A landscape with many peaks, sampled at points; each row gives a point and its height.
A climber steps from a point to whichever of its 2 nearest points has the largest rise for the distance, and stops where none of them is higher. Distance is the straight distance between rows; heights are no part of it.
J682: [-15  20  14  81  21   4  -3  -9 -13  48  12   2  -3  18   0  -3 -10  66
  53  21   9  44 -32  32   6  -3   1]  (h 10.3)
J354: [-12   8   0  -4   5  26 -35 -19  -2 -32 -44  37  18  44  16   8 -19  -3
  35   3  18   1  -3  12  -1  22  31]  (h 13.3)
J748: [ 17  -7  35 -17 -47 -15  -6 -14  13  -1  13   1 -22 -40  -8  11  22   5
 -43  14 -29 -31  18  -9  28  19  -1]  (h 65.9)
J777: [ -9   5 -16 -22  17  -3 -18  20  19 -18 -17 -41  -7  28  -4  36  26 -46
 -33  10   7  12 -31 -50   2  25   1]  (h 46.7)
J226: [  5  -1  -8 -29  19 -17  -7  35   0  -6 -17 -21 -11  30  12  38  26 -32
 -16   6  -2  20 -22 -38   5  23  -9]  (h 37.2)
J701: [ 59  41  50 -14 -11 -34 -12  21  25  43  -4 -21  -5 -24  21  28  51   2
 -25   3 -34  11 -17 -26   5  20 -30]  (h 33.0)
J936: [-15  24   8  31  -7   0 -21 -11   2   6  42  -4 -40   7   2 -17  -3  22
   3  43 -30  -8  -6  58 -13 -35  -5]  (h 54.9)
J332: [-39 -41 -28  13  -2  64 -18   6   6 -49  11 -15   0   5 -23  -4 -11  -8
 -41  11   3  -1 -15   6 -25  -9  32]  (h 48.8)
J397: [-22 -20  -3  38  26  32 -19 -22  -5 -16  -5  26   5  47   0  -6 -10  43
  51  21   3   9 -41  60 -26   5  24]  (h 5.6)
J715: [ -3 -60  -9  -4  23  51 -18   2 -20 -47 -22   9  11  24  20  -8 -34  10
   3   8   9   3  10  54 -29  14  37]  (h 25.7)
J669: [-20 -10   1  50   9 -19  42  -5  -9  56  32 -12  -8 -28 -10 -26  -5  47
  27  -6  20  37   5  11 -10 -26  -8]  (h 16.5)
J505: [-33   7 -10   3 -15  26 -39 -13  31 -29 -26 -46  23  24  -6   6   8 -33
 -57  -8  -5  -1 -43 -55  -4  32  37]  (h 47.6)
J311: [-34  -9 -12  20 -17  56 -40   1  22 -26  -9 -38  25  39  -7 -20 -11 -13
 -64 -12 -21  10 -55 -44 -32  35  32]  (h 35.5)
J620: [  2 -69 -13 -28   7  22  10  22 -34 -37  -8   7  14 -13   1  -4 -27 -11
   4  -9 -14  -3  43  27  22  17  19]  (h 31.7)
J580: [  0  33 -23  34  19 -19  26 -45  10  22  12  33   8  22   4 -15 -12 -10
  66  -2  28   2  -5   8 -15 -30 -18]  (h 47.5)
J493: [ 13  -1  -8 -46  41 -32  34  43 -13  34 -10  -8  17   7  17  12  16  -5
  24 -33 -17  20   4 -22 -10  -1 -40]  (h 24.7)
J678: [ 47  30  26  -7  -7 -40  -5   8  40  32   7 -19 -20 -14   1  14  36 -21
 -18  -8  -9  -7 -16 -35   0  19 -20]  (h 41.2)
J108: [ 30  16  43 -27 -28 -35  16   0   5  44  12  18   7 -47  10  -8  19  47
 -17  -8 -41 -32  32  11   2 -14 -24]  (h 38.0)
J285: [  9 -58  -2 -35 -17  12   6   4 -26 -37  -7  16  12 -25   5 -12 -23 -10
   0   5 -33 -23  55  31  36  11  22]  (h 35.6)
J889: [-20 -15  -5  40   4 -21  50 -20   2  39  35   8  -6 -34 -21 -25  -2  25
  32 -16  33  19  14   4 -13 -19  -6]  (h 18.6)
J607: [-15  -1  -2  11   8  39 -34 -29   6 -38 -34  38  14  42   4  -1 -18  10
  47   8  12  -2 -23  38 -16   9  34]  (h 10.1)
J555: [ 29  26  25  10   2 -41  10  10  34  44  20 -15 -22 -23 -17  -9  21   1
 -10 -19  11   0  -8 -29 -10   8 -31]  (h 48.5)
J870: [-23  13 -31 -12  10  25 -30  -1  21 -29 -30 -43   5  29  -6  22   8 -55
 -41  -1  15   6 -45 -51  -8  15  27]  (h 63.9)
J853: [  3  36 -36   2 -14  19 -10 -30  18 -33  -8  -2 -34 -13 -17   9   3 -58
   3   5  31 -26 -19 -12   9 -20  22]  (h 39.3)
J11: [  7  44  33  17  18 -48  18  -5 -14  58   2   7  39 -12  18 -14 -11  62
  14  -5  -9 -14  17  13 -20 -44 -39]  (h 24.8)
J774: [-27 -54 -41   9  -8  51   4   4  -9 -56  18  -8 -15 -14 -23  -2 -10 -19
 -11  13   7  -8   6  29  -7 -27  28]  (h 39.6)
J100: [ -5   3  13  17  27 -16  16  50 -34  34   0 -22   1  21 -11   7  -5  39
   8 -14  25  57 -14  -7  -2   6 -28]  (h 14.3)
J168: [-37 -18 -35  15 -17  64  -8  -4  26 -49  19 -33  15 -12 -36  -2  -9 -18
 -47  -1  14  -8 -18 -30  -9   8  42]  (h 62.8)
J346: [-12 -16 -16   4  43   5   1  43 -35  -6 -10  -2   8  59  13  14 -17   4
  23  -4  30  40  -8  10 -20  20   1]  (h 8.4)
J502: [  6  -4   0 -31   1 -28  19  12  23  28  33 -15 -31 -47  -5 -16  27  -6
 -19  -7 -41 -27  16   6 -13 -39 -28]  (h 23.3)
J684: [ 18  31 -21  20 -23  18   0 -47  27 -27   0   5 -11 -37 -35   9  -2 -49
   0  -9  53 -30  -7 -34  20   8  26]  (h 32.3)
J752: [-21 -17 -21  -2 -32  39  -4  -5  30 -39  30 -45  13 -37 -36   8   6 -18
 -60  10   1 -25   1 -44  15  20  32]  (h 47.2)
J429: [  9  24  -9 -22   8   3 -25 -26 -11 -36 -49  36  26  38  28   8 -20 -30
  45   3  24  -1  14  -4  20  16  24]  (h 17.2)
J468: [ -9  10  31 -12  11   6 -50  31 -11   0 -28 -16  -8  47  19  20  10  29
 -41  18 -21  15 -25   0 -14  27  15]  (h 11.5)
J393: [  6  35  48  -1   2   2 -45  35 -10  15 -17 -26 -16  29   3  22  10  43
 -30  23 -15  22 -22   3  -5  19  -2]  (h 15.7)
J593: [ 10  35  26  12  21 -37  16  26 -28  61  -6 -17  36   8  17  -6 -10  67
  15 -15   3  26  -2   9  -4 -31 -44]  (h 20.2)
J36: [ 11  -4 -21 -49  50 -39  35  17   8  22 -13  13  18  -4  16   2  17 -36
  33 -47   3   1  14 -41  -6 -10 -35]  (h 21.5)
J380: [ 42  17  42 -19 -39 -35   3  -9  18  37  10  14  -8 -51   5  -3  34  26
 -34  -4 -36 -29  18 -10  11   8 -18]  (h 46.6)
J716: [-13  33 -23  24  23 -25  18 -22   0  12  13  14   8  37  22 -10 -16 -14
  46  14  -5  -3   0  30 -24 -51 -29]  (h 41.0)
J916: [  6  -4 -14 -39  -9 -17  19   4  11   4  27  -4 -28 -35   6 -14  14 -23
 -11  -2 -50 -34  25  18  -1 -42 -23]  (h 26.5)
J666: [-17   1   6  17 -22  16 -24 -20  -5 -14  30  13 -29   9   2 -10  -8  20
  -1  40 -32 -21   8  67 -10 -22  13]  (h 64.8)
J63: [-16 -40 -30 -20 -13   4  25   4  -6 -14  29  -2 -28 -35  -9 -19  -5 -27
   0  -4 -19 -21  25  29   1 -42  -7]  (h 31.5)
J676: [ 13 -25  23 -28 -47  -7  -1 -17  -3 -12  -3  15  -2 -43   1   9  23  -5
 -33   9 -30 -33  29 -12  43  27   7]  (h 49.8)
J778: [ 19  58 -31   5  -6  -7  -3 -34  32   2  11   2 -40   1 -13  -4   3 -56
  10   3  23 -27 -17  -3  -3 -27  -4]  (h 33.3)
J794: [ 27  44  50  -9 -20 -35   6   0  -9  49  -1  11  23 -25  15  -8   0  65
 -11   0 -36 -20  21  20  -2 -28 -38]  (h 31.1)
J94: [ 24  21  -2 -33   6 -19 -14 -21 -10 -23 -46  32  27  26  35   5 -10 -35
  35   1  14 -10  28 -22  36  18   7]  (h 20.8)
J572: [ 15 -62 -14 -28  32  39  -6  18 -28 -46 -16   6  14   7  24 -12 -41  -5
   6  12  -6  -1  28  66  -4   9  29]  (h 28.2)
J302: [  8 -27  -6 -27 -37  15  -7 -17 -11 -42  -2  23 -12 -29   9 -12 -11 -14
  -1  16 -33 -39  53  38  29 -16  22]  (h 42.8)
J641: [ -8 -20   2   0 -38  20  -3 -23  -8 -31  23  21 -20 -14   2 -14 -14  12
   4  28 -25 -30  33  69   5 -31  15]  (h 53.4)
J628: [ 23  30 -36  -8   7 -26  20 -17  28  13   8   7 -21 -12 -10 -15   5 -59
  17 -23  37 -14  -5 -26  -3 -26 -20]  (h 29.0)
J296: [  6 -13 -13 -30  49   1 -10  53 -37 -14 -26  -8  14  63  36  18 -17  -2
   2   0   0  24  -2  21 -17  22   0]  (h 6.4)
J520: [-14  33 -40  -4   5  30 -18 -12  17 -38 -24 -23 -19   9 -16  22   0 -61
 -14   1  28 -11 -33 -30   0  -5  33]  (h 47.9)
J704: [-19 -37   9 -16   5  27 -39  28 -16 -23 -33 -10  11  37  16  11   0   8
 -54   7 -16   8 -11  -6 -22  31  25]  (h 15.8)
J367: [  0  28   5  22   2 -10  10 -22   4  12   7  31  -3  26  -3   1  -9   0
  42  -2  39   9  -3  -2  -2   8  -8]  (h 57.3)
J591: [-15  32  -4  31  13 -16   6  -8  -1  26  34  -6 -25  18   9 -17  -2  12
  20  28 -18   5  -7  38 -18 -44 -20]  (h 47.4)
J530: [ 28 -11  11 -47   3 -27  -6 -14 -20 -20 -48  19  33   4  37  11  15 -34
  18  -3 -13 -13  25 -17  54  26   3]  (h 26.0)
J601: [  7   6  13  19  29 -20  11  47 -47  50  -9 -23  28  21  11  -3 -18  67
  14 -17  18  58  -8  21   3 -11 -31]  (h 17.0)
J799: [-29 -41   9  -5 -12  38 -39   5  -8 -30 -32   5  17  24   8   1 -10  13
 -43   0  -8   0   0  -8 -13  35  39]  (h 19.8)
J955: [ 13  40  34  27  -7 -28  11 -20  -4  39   9  39  11  11  -2  -3  -8  35
  36 -13  38  11   7 -10   0  28 -17]  (h 71.9)
J692: [ 39  49  45 -11  -8 -22 -13  37   6  34   0 -30 -16  -8  22  15  28  28
 -27  17 -47  12 -13   6   3 -16 -40]  (h 25.3)
J581: [-18 -40 -40   2 -10  21  22   3  -9 -32  24   4 -24 -23 -19 -11  -8 -26
   6   6   0  -5  17  36   1 -37   5]  (h 34.6)
J860: [ 11   5  -3 -27  23 -25   8  47 -12  19  -2 -17  -7  22  12  19  19  -8
  -2  -3 -18  23 -10 -17  -8   3 -33]  (h 29.7)
J470: [ -4 -45 -10  -2 -28   1  38 -11   3 -10  24   9   1 -64 -36  -4  -2 -18
 -10 -23  14 -14  26 -39  24  13  -4]  (h 26.3)
J930: [ -4 -25 -14  11 -28   3  37 -22   6  -8  16  26  -4 -42 -36 -12 -11 -22
  21 -23  41  -3  20 -23  16  -1  -2]  (h 24.1)
J638: [-11  12  12  63  13 -18  26 -10 -23  57  11   7  13   3   5 -14 -19  69
  41   2   9  35  -3  28  -3 -21 -10]  (h 13.6)
J165: [ 24  33  36  15  -4 -43  17   2  11  51  13  10  -2 -20  -9 -13   8  33
   3 -21  19   6   4 -23  -4   8 -30]  (h 56.4)
J241: [-12 -25 -10  14 -14 -15  47 -30   3  12  25  27  -1 -32 -17 -24  -9  -3
  40 -20  29   2  26   3  -3 -14  -4]  (h 21.2)
J859: [ 16   8 -15  27 -36   7  16 -46  23 -20   9  28  -6 -46 -42  -6 -10 -36
  13 -19  56 -23   9 -32  20   4  13]  (h 28.1)
J96: [-37 -36   8  26 -19  64 -29  -5   6 -25 -15  -2  33  23  -9 -18 -18  16
 -44  -9  -9  13 -30 -27 -29  41  39]  (h 26.6)
J776: [ -4 -39 -13  -6 -34  19  24  -8  19 -26  33 -24  11 -60 -39   9  13 -25
 -45  -3  -1 -24  15 -52  36  26   6]  (h 34.7)
J16: [  4   5 -37 -35  37 -33  33   3  16  14  -2  12   3  -7   7  -9   9 -51
  31 -37  23  -8   9 -35  -5 -28 -28]  (h 24.6)
J842: [ 14 -34  11 -47 -13  -7  -5  -7 -12 -27 -26   5  13 -20  26  17  29 -28
 -18   2 -39 -21  24 -11  51  22   5]  (h 34.9)
J26: [ 28  55  57  -6  -9 -10 -37  31   2  24 -11 -26 -20  13  16  22  20  48
 -32  27 -33  12 -18   8   8   6 -21]  (h 20.3)
J389: [-24 -16 -10  12  31  -2  15  41 -22   4   2 -10   1  41 -12  19  -6   0
  13  -8  37  47 -14 -21 -11  23  -9]  (h 10.8)
J654: [-31  -6  12  68  23  25 -14 -13  -9  19   5  13   1  26 -15  -1  -6  62
  51  23  13  33 -46  38 -14  15  19]  (h 6.2)

Where does a climber stop that starts at each point below?
J654 | J168
J620 | J666
J778 | J870
J916 | J168
J493 | J870
J593 | J748
J704 | J870
J678 | J955
J607 | J748
J530 | J748
J716 | J955
J241 | J168
J859 | J870
J468 | J955
J502 | J168
J346 | J748
